Each row is a point on a tangle of strands that fork and nearly touch. The rows are in no order.
Points whose rows are less than 68.6 apart are linked; no others are. Some points are linked to none.
Z635: [  8   8  -4 -13   6  -6 -10   5   4  -6  17   2   4   6   2   4  -4  -8
  -4  10 -18 -16   4   5   9 -11  -2   2  11   3   7  -1 -12  -4  -2  -1
  -6  14   9  15  -9  14  15  -1  17  -3  21  -9 -18   5  11  -7 -10  10
   6   0]
Z631: [  7   1  -8  25  24  -8  15   8  -1  -2  15  -9 -12  -7  -2   3  10  11
  11 -12   1 -17  -5   8   8  21  20 -11  -9   7  -8   3   8  -8  -5   6
  -3 -23  -2 -13   5   7  -6  -1   1  -2  -4  -9   6 -12  -3  -2   1  13
  -6  -3]
Z362: [ 25  -1   5  -4  -6   3  -6   2  -5  16   8 -18   9   4   7   4   6   8
  13   0 -12  -2  23   5  15 -17  -4 -23   4   9   6  -8 -10 -11   5 -22
  -1   6  -9   1   5   8  17  -7  -2   1 -10 -18  17 -16 -16   8  -7  -7
   5   5]
Z802: [ 15 -14  -7 -10  -7   6   8  -2  -8  -6   1  -4  15   5   7   2  14  16
   1 -14   0   5  -5  -6  11  -5  -5   0 -13 -12  -7  19   6  -1  18  17
   4  12  -1  -3   0  -7  -5   8   0  -4   0  -3   5   6 -12   7  -7  -9
  15 -15]
Z254: [ -4  -1  -3  -4   4   7  -2 -15   1   1  -4  -1  -8   7   5 -19   4  16
  -5   5   1  16  -5   4   7  -7   3  15 -19  -9  -1   2   0  11  19   2
  21  19  23 -10 -27   1   6 -12  -8  21  15  11   4  -4  -5  -2  14 -12
  21  23]
Z652: [  0 -10   1   5   6   9 -14  -5  -4  -2  -7  -8 -14   7   0 -14   5 -27
  -4  20  -2 -10  15   0 -28   3  -9  20   2  -2 -14  -5  -4   0   0 -28
  -9  -2   5 -13  -1   4   2 -11  -5   3  14   7  -1   3   8 -16  11  13
  -1  18]
Z148: [ 11 -15  -5  13   9  24   0  11 -13   8  21   5   5  20   8   5  -2   0
  -1   6  -2 -14   6   8 -11   2  -3 -10   6  15   2  -4  14  -2  -6 -26
  -7   0  11   7   8   9   4   0   3  -6  -2   2  -6  -6   8   6  -8  11
   6  -4]
Z698: [ -1  10  -5  14   0   6  10   1  -7  -2  -8   0  -2  -9   4 -12   3  -1
  16  -3  -3   9  -6   1   2  10   7  10  -4  -2   1   8   8  -4 -15  25
 -14  -8  -6  -8  -7 -14 -16   3 -19   2   5   5  -7   2  -6  -4  11  -3
   5  -5]
Z155: [  1  -2  -9 -11   4  -9  -4   0  -5 -17   8  -4  14   6  -3  -7   9 -32
   6  11  14 -15   5  -2  -4  -3  -8   9  18 -12 -21  -2   3   3  -2 -13
  -2 -13  -6   8   3  18   8  -5  14 -17  11  -6   0  11   8  -6  -6   3
   5  -3]
Z403: [  1 -12  -4 -16   0   0   0   5   0 -15   3   5  16  11  -4  -5   2  -7
  -8   5  19  -6   1   0 -17   0 -12   1   6 -17 -26   1  18  12  -3 -20
   8 -11  18  13   8   9   0   1  16 -16  10   3  -9  19  18   2  -6  13
  -4  -9]
Z774: [-17   8  12   3  -2  -5   0   3   3  13   1  15  -7 -15  -6  12 -16  11
  -4 -10   6  12  -2  -1   9   4   7 -14  -4   7  16  -5   8   5  -1   3
   9 -11   8   0  11  -6   4   3   7   7 -21  -1   9  -8   0  14  13  -8
 -16   3]
Z145: [  6 -29  -4   2   6   2   0  -8 -13  -5  19 -19  -7  23   5   0   4  -4
 -12   5 -13 -20  15   0  -5  -8 -11   6   0   5  -2  -3  -8  -2  25 -22
  -1  17   2  -2   1   6   9  -1  15   4   6   5   0 -18  -4  -2 -17  -3
  14  13]
Z191: [-22   9   7 -12   0  -2  -9  -5   4  -1  -4   9   5   2 -10 -17  -4 -11
 -13   9  18  17  -5  -5  -1  -4  -5   6  -6 -17 -14  -7  10  15   1 -12
  12   2  24   4  -1   1  -1   1  14  -3   8  17  -3   8  11   2  18  -2
   4  15]
Z663: [ -8  -7  -9  21   6  14  -2  -1 -10 -10  -4  22  -4   7  -2  -8  -1  -4
   4  -2   5   7 -19   4 -20  11  -7   9   8  -1  -8  -6  20   2 -20   2
 -11 -12  10   8  12 -11 -18   7   0  -3   5  16 -22   9   4  -3 -12  16
  -5 -12]
Z124: [-12  12   1  15   8   1  -3  -2  11   7  -8   2 -15 -13  -9 -11 -10  -6
  -5   3   3  -3  -2  -1 -26  14  12  -3  -2  -1  -3  -3  -1  -3 -13  -2
  -1 -16   8 -14   2  -4  -2  -1 -13   5   2   8  -4  -1  12   0  17  20
 -24  13]
Z884: [  4   0  -7  -6  12 -13  -1 -11   9  -1  -7  -3  -7  -3  -7  17   6  35
  -3 -15 -10   3 -19  -6  18   2  -3  -8  -5   2   8  -1 -12  -4  19  22
   1   0  -7   1   4  13   4   4   9   8 -10 -14  -5  -5 -16   3 -26  -5
  -1 -10]
Z6: [ 21  -9  -2 -23  -3 -10  -3  -7  10  -2 -11 -23   9  -3  -9  16   3  17
  -2  -7   5 -10   1 -11 -18  -2  -6 -10   0  -8  -7  11 -12  -2  21  -2
  11  -2  -6  -6  16  15   7   0   6  -9  -6 -17  14   1   4  11 -18   7
 -13  -2]
Z70: [ -6  -2   2   8  11   0 -10  -3   1  12  17  -1 -11   5   7  -6 -13   9
 -10   9  -7  -5  12   6  10 -13   2 -10 -10   4   1  -8   1  -4   6 -16
   5   9  23  -7  -5   1  11  -7   9  18   6  10   2 -12   2   4  12   3
   6  32]
Z681: [-14  -3   0 -23  -1 -10   2  -5   1 -17   0   8  10  10 -10  -6  -1  -7
 -17   0  23   3  -5  -8   0  -4 -12   9   1 -26 -25  -5  13  22  10  -8
  10   5  17   8   9   2  -3   6  18  -9  11  13  -5  18  14   4  -2   4
   3  -4]
Z329: [-13  13   7  -9 -17  -8  17  -5  -1 -12  -5  11  16   1  -9 -10   2  15
  -3   1  12  32 -17  -3  16  -6   2   7 -15 -24  -5   1  12  21  10  18
  15  19  10   8 -11   6  -8   9   3  -6  -3   7   6  12   1   6  10 -20
  17 -17]
Z309: [  9  11  -1  18  19   6  -8   1   0  11  10   2  -7   4   1   3   2 -10
   1   9 -26 -13  -4  15  -2   1  11  -3   8  24  21 -14 -12 -12 -19  -2
 -18  11  -2   3 -11   0   4 -10  -8   7  16  -2 -20   0   2 -13 -12  20
   3  -3]
Z919: [ 14   1  16  -8  -1   6   1  11   2  20   4  11   7 -14  10  15  -8  16
   3  -5   8  -7  16  10  -1  -2  11 -33  -4  17  12  -5   5   2  -5 -15
  17  -8   6   1  11   3  27  -8   0   0 -17 -18  13 -13   2  14   6  20
 -16   0]
Z600: [  8  17 -10  -4  13  -2 -15  -2  -2 -13   5  -4   1   2  -2  -9  12 -22
   4  18  -7 -10   2   9   3  -5   0   7  12  -1  -8   0 -10   0  -8  -8
  -9   2  10   8 -10  16  13 -10   9  -5  23  -5 -14   8   8 -14  -4  12
   8   5]
Z975: [ -5  12  -2 -10   1 -14  -8  -4  12  -8  -2 -14  -3  -7  -5  -9  13  -9
   5  10   9   0   0  -1  19  -7   0  11  -3 -11 -10   4  -8  10   7   4
   4   4  -4   1  -9  12   7  -4   4  -5   4 -12  10   1  -5 -10  -3 -20
  11   7]
Z68: [  4   7   0  11   7  -5  -6  15  -3   0   2  15   0   1 -10   9  -5 -12
   7   2  10  -5 -10  13  -2  15   8 -14  14  18   1  -7   7 -11 -27  -3
  -9 -30  -7  10   5  13   1   1   4  -3  -7 -19  -3  -8   4  -4  -4  13
 -12 -22]
Z36: [  2   3  -5  -4  -6   4   1   0  10   5 -10  -5  -8 -12  -6   4   8  26
   5 -11  -5   3 -11  -5  -6   5   8   3 -21  -2   9  13  -1   2  10  22
  18   1   8  -9   5  -1  -4  -6 -10   8  -8  -5  15  -4  -1   2   4   1
 -14   0]
Z892: [  4 -20 -12  -5   6   2  -3 -11  -5 -13   5   0 -14  10  -1  14   5   4
 -10   2  -9 -18  -9 -13 -11   4  -9  10   6   9   4   4 -17   3  25   7
  -2  11 -22   3   4   5   7   5   7   0   7   6 -14   7   0  -7 -33   1
   0  -1]
Z747: [  7   5   4  10  -5   8  -9  18   2   7 -14  13 -12   1  -7  16  -1   0
   5   0   0   0  -9   3  -6  10   6  -8   6  20  16  -4  -4  -8 -22   2
  -7 -11  -9   7  11  -9  -4  -3 -11   5 -10 -13   1   0  -2  -9  -6  11
 -18 -25]
Z889: [ 12  -2  11  25  11   3   2   1   6  20   7 -10 -15  -5   5  -5  -2  -1
   1   4 -11 -21  18  15  -6   8  11  -9  -2  19   4 -20  -8 -10  -2 -22
  -8  -3  -7 -18   4  -6   3 -14 -20  15   0  -7  11 -13   6  -6  11  17
  -7  15]
Z104: [  4 -11  -8  16   9   8   7  14  -9   2  12  10   5  15   1   9  -3  -9
   4   2  10 -15   3  13 -13  13  -7 -10  12  11  -6  -1  22  -9 -21 -20
  -3 -22   0   6   6  12   1   1   2 -16  -9  -7  -7  -5   8   7  -8  12
  -7 -13]
Z224: [-12  23   0   9   1 -17   3   4  10  -4  -2   2  -8 -26 -13  -1 -10  -7
   4  -7   8  -1  -6  -1 -13  17  15  -8   5  -1  -5   4   6  -2 -17  19
   4 -21   8  -2   9   6  -6   6   0  -1   3  -8   1  -1  16   2  16  15
 -22  -2]
Z711: [  6  -5  -8   8  13 -10  17   1  -3 -11  14  -7   5  -8  -2   6   9  18
   9 -20  14 -11  -8  -4   8  16   9 -16  -5  -8 -18  13  14  -7   4  17
   1 -20  -2  -4  11  12  -5  10   8  -8 -10 -10   7  -8  -5   9  -5   9
  -4 -17]
Z705: [ -2  -8  -9   4   8   2  -4  -1 -10 -16   6  11 -12  11  -1  15   0  -2
   0   0  -4 -14 -16  -7   1   9  -7   8  13  12   4   2 -12  -1   8  14
  -8  -3 -24  12   0   1   0   2   7  -5   7   3 -19   6   1  -8 -27   3
   2 -17]
Z505: [-10  12  -3  13   6  -2   7  -1  -6  -4  -2   5   0  -5   8  -5  -6 -21
   7  -3 -12   6  -7   2  11   7   8  15  12   7  10  -2  -9  -8 -14  19
 -20   0 -18   2 -21 -12  -8   0  -9   2   8  12 -19   4  -7  -6   7 -11
   9  -2]
Z578: [ -5 -16   9  -8 -18   4  -1   6  -7   0  11   0  14  18  13  -3  -7 -23
 -12   8   3  -2  28  -6  -7 -19 -15   2   4 -10 -13   1   3   2  11 -27
   0  15   8   8   2  -9   6   5  11  -4   0   8   4   2   3   3   8 -10
  16   9]
Z87: [ -8   5   3  -8   0  -7 -15  -1  12   6 -18   6 -23  -3  -6   9  -2   5
  -6   0 -10   1  -2   3  -4   1  -4  10   6  14  21 -10 -22   7   1  11
   4   4 -12   0  -7   1   5  -8  -9   7  -1  -7  -1   7   3 -13 -16  -7
 -17   5]
Z834: [ -6   6  -2   5   1  12   1   8  -3  -3   2  23  14  -3  -2 -13 -10 -16
   9   0   4   9 -11   4 -12  -1  -3  -8   7  -9  -5   3  22  -4 -28   3
  -6 -10  16  12   2 -11 -14   9  -1  -7   4   6 -24   9   3   7   4  19
  -5 -12]
Z552: [  7 -10  -4  10   8  21  -6  -2 -11   1   9   5   1   8   6  -6   4   8
   1   5  -2  -4   5   6   0  -3   2   0 -11   0  -2   4  11   1  -2 -11
  -2   8  22  -8   0  -5   0  -5  -1   3  10  11   0  -6   0   2   2   9
  14  11]
Z920: [ -9 -27   0   7  -3  -4   7   0  -9   0  25 -12   4  18  13  -4 -13 -18
 -20  -1   0 -12  21  -8   0 -12  -8   6   3  -1  -5   0   3  -5  20 -17
  -3  18   2   5  -2  -8   0   7  14   0   8  12  -3 -15   0   7   4 -10
  16  17]
Z945: [  6  15   6   6   6  20  -9   7   1  16  13  14   6  -5   2   3 -13  -7
  -6  10 -19   0   3  10  -1  -6   8 -16   5  17  26 -13  -4 -10 -25 -11
  -8   5  15   9  -7  -7  13  -6  -2   6   8   8 -20  -4   5   1  11  21
  -1  -2]
Z43: [ -6  -3   2  -3   6  -1 -19  -1  10   5  -8   2 -28   4  -5   5   6   7
  -9   9  -8  -7   6   5 -10   5  -4   7   0  10  10 -11 -15   9   6 -11
   6   2  -2 -10   1   6  10  -6  -1   9  -4  -2   1   6   5 -15 -14   9
 -16  15]
Z96: [ -8  10   7 -20 -11 -19  17 -10   8   2   0  -2   1 -15  -4  19 -20  19
 -10 -15  -4  12  -7 -16   7 -11   4   3   0 -15   3   5  -5  -2  20  27
   8  13  -3   5   6   3  -2  13  13   4 -11  -4  10   2  -5  20   6 -10
 -13 -12]
Z328: [ -7  -3   2  -9 -13   6  -3  15  -1  -4 -16   8   7  -6  -4   8  -6   0
  13  -9  23   7  -6   2 -17   3  -4  -5   2  -7 -13   9  18   3 -17  -3
   5 -23   0   6  22  -6 -15   7  -3  -8 -23  -5   8  10   4   6  -4   0
 -19 -14]
Z611: [  3 -17  -6   2 -12  14   4  -8 -16  -8 -21  11   6  15   4 -24  11  -4
  -1  -1  -2   9  -6   6 -11   4 -10  18  -2 -10   0   6   9   5  -5   0
   2  10   7  -4 -15 -17 -16   0 -22   6  17  29  -7  13  -3 -13   0  -4
  15  -5]
Z759: [-19  -6  -3  10   3  -9   1  -8  -6  -6  -1  -6 -10   6   3  -4   7  -9
  -1  -8  16  12  -1 -10  25   6  -6  10  -3  -3  -7  -8   4   4   6  -3
  -7  -9 -18 -11  -3 -12 -13   3   4  -2 -11  13   5  -8 -16  -3   1 -30
  10   7]
Z388: [ -9 -13 -11  17   6  10  -1  -4 -13 -14   1  19 -17  10  -6  10   1   6
  -3  -3  -4  -3 -15  -4 -18  14  -2   8   1   9   1   0   7   3  -6   7
  -9  -6   4   5   8  -7 -10   8   0  -4   3  14 -18   9   7  -3 -18  14
  -5  -8]
Z962: [ 18  -6   9  -1  -7  10  -6   6  -3  23   5  -7   3   0   9  11  -4   2
   4   4  -1  -9  25   7   3  -9  -6 -22   4  14   8 -14  -5  -4  -3 -30
   4  -1  -3  -2   9   4  21 -11  -2   2 -16 -16  21 -17  -6  10   3   6
  -6  10]
Z73: [-13   7  -1  -7  -9 -16  25  -5  -8 -20   7   4  15  -5  -4  -7  -3  10
   4  -4  10  21 -13 -10  24  -3  -1   6  -1 -24 -16  10  11   5  10  33
   3   9 -13  11   3  -1 -12  16   7  -6   6   4  -2  16  -4   3   1  -8
  10 -29]
Z997: [ -9   0  12   5  -7 -15  10  -1   5   9  16   9  -5 -21   0  16 -22  17
 -10 -19  -7   9   0  -7  10   2   7 -10   3   2  16  -3   5  -9   4  18
   5   1  -3   6   5  -6  -5  12  15   3 -12  -3   4  -9  -1  19   9   0
 -16  -5]
Z13: [ -4   3  -2 -13  -7 -11  16 -10   7  -1 -12  -8  -5  -6  12  -1  -5  24
   5  -8 -11  13  -9   5  14  -1   8  21  -1  -2  14  -2  -9  10  17  30
  12  10  -4  -7 -31   7   3  -1 -14  17   2  15   4  -2  -7  -4  14 -32
  10   9]
Z157: [  4  -8   1   7  -7 -11  15   1  -3   2  21  -8   8  -1  12  15 -13 -12
  -5 -15 -13 -13   8 -10  12  -6  -1  -4  11   9  13   7 -10 -17  12  12
 -11  14 -27   7  -5 -11  -5   8   6  -5   0   0  -5  -8  -6   7  -4 -13
   7  -3]
Z982: [ -9   7   1 -21 -18  -9  15 -12  13  -2 -15  -8  -1 -12  -6   9  -6  19
  -4 -13   3   8  -9 -20  -6  -2   0  14 -11 -15  -1   9  -9   5  21  34
  20  12   0  -3   9   2  -4   4   3   4  -7   0  10   4   1  10   2 -12
 -12  -3]
Z113: [-10  -1  11 -20 -22   2  -6   8   2  -2 -16  -4  15   6   5  -1  -7 -21
  -8   6   9   3  14  -8 -12 -17 -13  11   3 -12  -4   5  -3  10   0 -14
   3  12   0   4   3 -18  -7   3   3 -10  -5   5   7  14   7   2  11 -13
  -1   9]
Z491: [ 16   4 -12  21  19   6   6   0   2  -3  11 -11 -12  -7  -5 -10  18   6
  10   5  -3 -19  -6   9  -9  18  18  -3 -12   2 -12   4   5  -4  -9   3
 -10 -14  12 -16   0  10  -2  -7 -14   3  11  -5  -4  -4   4  -3   3  26
  -1   4]
Z867: [-22   8   9  -4  -4   4  -4  -9   0   1 -17  18   6   5  -6 -30  -5 -18
 -10   8  13  21  -4  -8 -15  -6  -6  14   1 -18  -9  -7   4   8  -8  -8
   7   0  16  -1  -5 -12 -10  -1  -4  -1   9  29  -9  11   7  -7  23  -3
   6  13]
Z657: [ -1  12  -7  11   0  11   8  -3   5   4 -14  -2 -12  -9  -1  -5  10  17
  18  -4  -5   9 -18   2   4  16  13   8 -24   2   6   4   2   3  -7  20
   3 -10   6 -16  -1  -8 -13  -5 -22  11  -3  -2   6  -5  -8  -7  10  -5
   0  -5]
Z614: [ 14  -3  -3 -20  -1 -10  -5  -1  10   1  -9 -16   7  -6 -12  10   6   4
   4  -1  13 -10   7   1 -16   0   0 -10   5  -4  -9   7  -9   0   6 -12
  13 -16  -3  -2   7  22  13  -9   3 -14 -11 -27  20   1   6   9  -6   5
 -18  -1]
Z559: [  4 -10  -3  13  11  17  -8  -6 -10   1   7   0  -5  13   2 -23   5 -13
  -9  12   2  -2   6   2 -15   0  -7   9  -1  -8 -11  -4   6   5  -4 -24
  -7   5  22  -9  -6  -3  -5  -6  -2   3  20  14 -10  -2   2  -9   4  14
  12  15]
Z638: [ 31  -8  -4 -14 -16  10   1   4  -8  -4  10 -18  19   9   9   4  16   6
  10   0 -11  -7   8   0   8 -16   2  -4  -7  -7  -5  21  -6  -6  16   6
   0  21   2   4  -3  -1   7   3  -1   0   4 -13   6   0  -5   3  -7  -2
  19  -6]
Z735: [-13  15   0  -6   0 -13   1  -7  18  -1 -14  -1 -19  -8   5  -1  -7  10
   1  -3 -13   7  -7   3  11   3   4  18  -1   6  20  -7 -18   2   1  24
   7   3  -7  -6 -21   5   2  -6  -8  12   3   2  -2   0  -5  -7   1 -18
   1   9]
Z288: [  2  24   5 -12 -11  21 -17   9   7   7 -27   3   7 -10  -2  -7   3 -18
   4  20  -8   9  -2   2 -14  -8   1   7  -2   0  11   2  -8   3 -26  -5
  -4   7  11   1 -10  -7   4 -10 -19   0   4   2  -6  17   4  -4  14   3
  -1  -2]
Z117: [ 25  -6 -13 -13   5   1  -8  -6   4   1 -11  -6   4   5 -10  20  15  29
   4  -9  -6  -3 -14  -7  -2   1  -6 -13   2   0   2  11 -11  -4  14   2
  -6  -3  -4   5  14  18   7   0   8  -4  -9 -21   5   0 -11   7 -29   4
  -5 -17]
Z999: [ -2 -15   0   2   2   5 -12  -4   1  -4  -9  -4 -23  10  -2   4   8 -11
  -9  15  -6 -12  12   1 -26   6  -4  18   2   9  -5  -8 -15   5   7 -24
  -4  -5  -9 -11   7   8   4  -6   3   2   4   4   2   6  10 -14 -10  11
 -15  15]
Z941: [ -3  -7   0  -9  -6  -4   3 -10   1  -4 -13 -10  -1  10   3 -16   8   7
  -5   3   2  13   1   3   6  -6  -1  21  -8  -8   0   3  -8  12  17   7
  14  22   5 -11 -33  -6   5  -4 -18  16  10  15  10  -5  -9  -5  14 -30
  19  20]
Z264: [ -9   4   2  -4  -8  14  -2 -11  -9   0 -24  22  13  10   0 -29   0 -10
  -3   6   2  27  -4   3 -10  -8  -9  14   2 -12   1  -6   5   6 -10  -8
   5  10  12   5 -21 -12 -10   3 -14  -3   9  36 -15  18  -2  -6  15  -4
  13   3]
Z49: [  1  -8  -4   9  -9  17  -5  14  -6   5 -20   8 -11   6  -5  15   1  10
  10  -8   5   0 -10   2 -16   9  -4  -1  -2  11   3   0   7  -4 -16  -3
  -4 -22 -11  -5  21 -12 -12   0 -14   2 -23  -6   6   2  -7  -2 -11   4
 -12 -22]
Z739: [-20   9  15   0  -1  -6  -1  -3   6  13  16  11   0 -11   7   2 -22   4
 -12   7   1  13   6  -1  17 -10   4 -11  -7   0   6  -5   8  -3   7  -9
   5   6  14  -2  -4  -5   9   4  12   9  -6  10   2  -8   7  13  25  -6
   1  26]
Z147: [-28   3  13   9  -8 -11   9  -4  -2  -2  -5   1   4   0   4 -13   1  -6
  -2   2  19  28   5  -9  23  -1  -3   8  -7  -9  -7   1  10   7  -2   6
  -4  -2 -18  -6  -5 -15 -17   9  -2  -2 -15  13  11  -3  -7  -3  16 -32
  14   8]
Z544: [ 13  -6   0 -10  -3 -11   7   8   0   2  24  -7  12   3   6  16 -15 -12
 -10  -7 -15 -25   9  -6   2 -12  -4  -8  17   9   8   1  -9 -13   9  -4
  -4  15 -15  19   0   8  12   6  17 -14  10 -10 -11  -5   9   6 -12   5
  -2 -10]
Z886: [ -4  -8   1   9   9  -7  -1 -12  -3   7   4  -4 -12   5   5  11   3  12
  -5 -10  -3   6   2  -5  30  -3  -4  -5  -2   8  14  -9  -4  -5  11  -2
  -8  -2 -19  -7  -2  -2  -6   4   9   3 -17   7   0 -21 -24   3 -11 -24
  10  12]
Z851: [ 11 -23  -7  -3 -12  16   3   1 -15  -7 -15   2  15  16   6  -6  19   9
   7 -10   3  10  -2   1   3   0 -13   5  -8  -8  -6  12  13   6   4   2
   6   8  -6  -5  -1 -21 -17   3 -11  -2  -4  13   2   7 -14  -5 -14 -11
  19 -14]
Z297: [ -5  14   9 -24 -22   6 -12   9   6  -2 -32  -6  14  -4   0  -4  -1 -20
  -2  17   2   9   2  -3 -10 -13  -3  16   1  -2   0   9 -14  14 -12  -4
   4  19   8   8  -6  -7  -1  -7  -9 -10   2   2   5  18  10  -1  15 -16
  -2   9]
Z78: [  8  -6   4  -1  10 -14   3 -12   5  12   2  -5  -4  -3   1  14   2  29
  -2 -17  -8   6  -7  -7  29  -3  -3 -18  -1   7  18  -7  -8 -10  16  10
  -7   2 -14   0   5   5   0   5   9   5 -15  -8  -1 -17 -27  12 -17 -17
   1   1]
Z976: [-24   8  14  -2 -20 -14  14  -5   4  -3  -3   0  12  -8  -1  -9  -5  10
  -2   1  17  33  -4 -12  15  -5   2   4 -15 -13  -8   6  12  13  11  13
   9   9  -4  -1  -8  -7 -13   6  -3  -1 -16   7  17  -1  -2   2  22 -28
   6   5]
Z300: [ 17 -17  -9 -11  10  -5  -6 -14  -5 -11   9 -16  -6  14  -1   4  11   5
  -5   2 -10 -19   4  -3  -3  -5 -12   3   0   0  -5   0 -14  -2  29  -8
  -1  12  -8  -1   2  14  14  -2  15   6   6  -4  -1  -8  -6  -1 -29   0
   9   7]
Z188: [ 11  13  10 -11   3  -4  -7  10  14  14  -8   2   6 -18  -8   7   6  12
   9  -3  12  -6   4   8  -1   5  10 -26  -4   6   7  -1   1   5  -5  -9
  20 -16   9   2  11  18  17  -9  -1   0 -13 -32  22  -6   3   9   2  10
 -20  -6]
Z420: [  5   8 -12   5   6 -13  10   8  -6 -16  18  -5  12  -8  -2  -2  11  -3
  17  -3  12  -1 -13   3  19   5   9  -9   4 -10 -18  14  18  -4  -5  21
  -4 -19  -8   7   9  10  -7  10  12 -14   4 -16  -4   0  -1  -1  -3   1
   6 -20]
Z897: [ -5   3   1  15  -4  -9   6   6   3   4  12  -5  -1  -6   8   9  -8 -20
  -1 -12 -10  -3   8  -3  12   3   4  -1  12  12  13  -1  -7 -17  -6   7
 -16  -2 -26   5  -4 -12  -9   2   0  -4   0  -4  -1  -5  -1  -2   4  -7
   0  -3]
Z94: [-10   4  -5   3  -4 -19  14   6  -6 -17  14   4  21 -10   7 -10  -1 -15
  13  -3  12   7  -6  -4  18  -5  -3  -3   8 -11 -19  12  14   0  -4  22
  -8  -6 -22  15   5  -6 -14  13   9 -16   9  -3  -7  14  -1  -5   1  -7
   9 -19]
Z721: [ -4   7  11  21  11   2  -1  -2  10  19  -2   5 -21 -16   0  -4 -10   8
  -2   1   0  -2   7  10  -6  17  15 -10  -6  12  12 -18  -6  -4  -9  -2
  -8  -8   2 -16   7 -12  -1  -9 -21  15  -6   0   9 -10   4  -1  16  20
 -17  13]
Z323: [  7   3   4  27  23   4   1  -1   1  15  18 -11 -15   2   6  -3  -4 -16
  -5  10 -21 -17  15  17  -4   6   9  -5  12  22  10 -23 -10 -10 -12 -19
 -17   6  -7  -5  -4   4   7  -9 -11   6  12  -1  -8 -12   5 -11  -6  19
  -1  10]
Z924: [-11  12  -2  -9  -5 -12   4   7  11 -10  -6   2   4 -14  -8  -1  -4  -7
  10  -6  19  -2  -4  -5 -13   7   2   2   3 -12 -16  10  11   4 -10   9
   9 -20   5  -1  15   1  -9   3   3  -8  -5 -10   7   5  14   4   6   7
 -19  -5]
Z62: [ 33   2  -1  -9 -11   7  -3  11   0   4   1 -28  15   4   5   4  17  -5
  16   4 -12  -6  21   2  11 -13   1 -12   0   8   2  11 -14 -12  -2  -2
  -9   8 -16  -2  -5   0   9  -1 -10  -1  -3 -21  16  -5 -15  -4   0 -11
  13  -1]
Z586: [  4  19  10  -2  -4  23 -16  13   4  16  -5  11  10 -15  -2   2  -7 -14
   4  16  -9   5   1  10  -8  -5   4 -14   0   6  16  -5  -2  -4 -28 -12
  -6  -5  15   3  -1  -7  15  -6  -7   1  -1  -5  -8   7   5   5  16  16
  -4  -2]

A fork is a point with three links, a tip a point with one. Leave the first point through the second and follow the links. Name the first fork or tip that comes.
Z735, Z87 | Z552
Z113, Z578 | Z834
Z559, Z652 | Z254
Z147, Z976 | Z491

Name the points in between on the shortest way along the links from the first point to the second, in order.
Z224, Z96 | Z924 Z328 Z49 Z747 Z68 Z104 Z148 Z552 Z70 Z739 Z774 Z997
Z254, Z739 | Z941 Z13 Z735 Z87 Z43 Z999 Z652 Z559 Z552 Z70
Z578, Z834 | Z920 Z145 Z300 Z892 Z705 Z388 Z663
Z976, Z851 | Z147 Z759 Z886 Z78 Z884 Z117 Z6 Z614 Z188 Z919 Z962 Z362 Z62 Z638 Z802
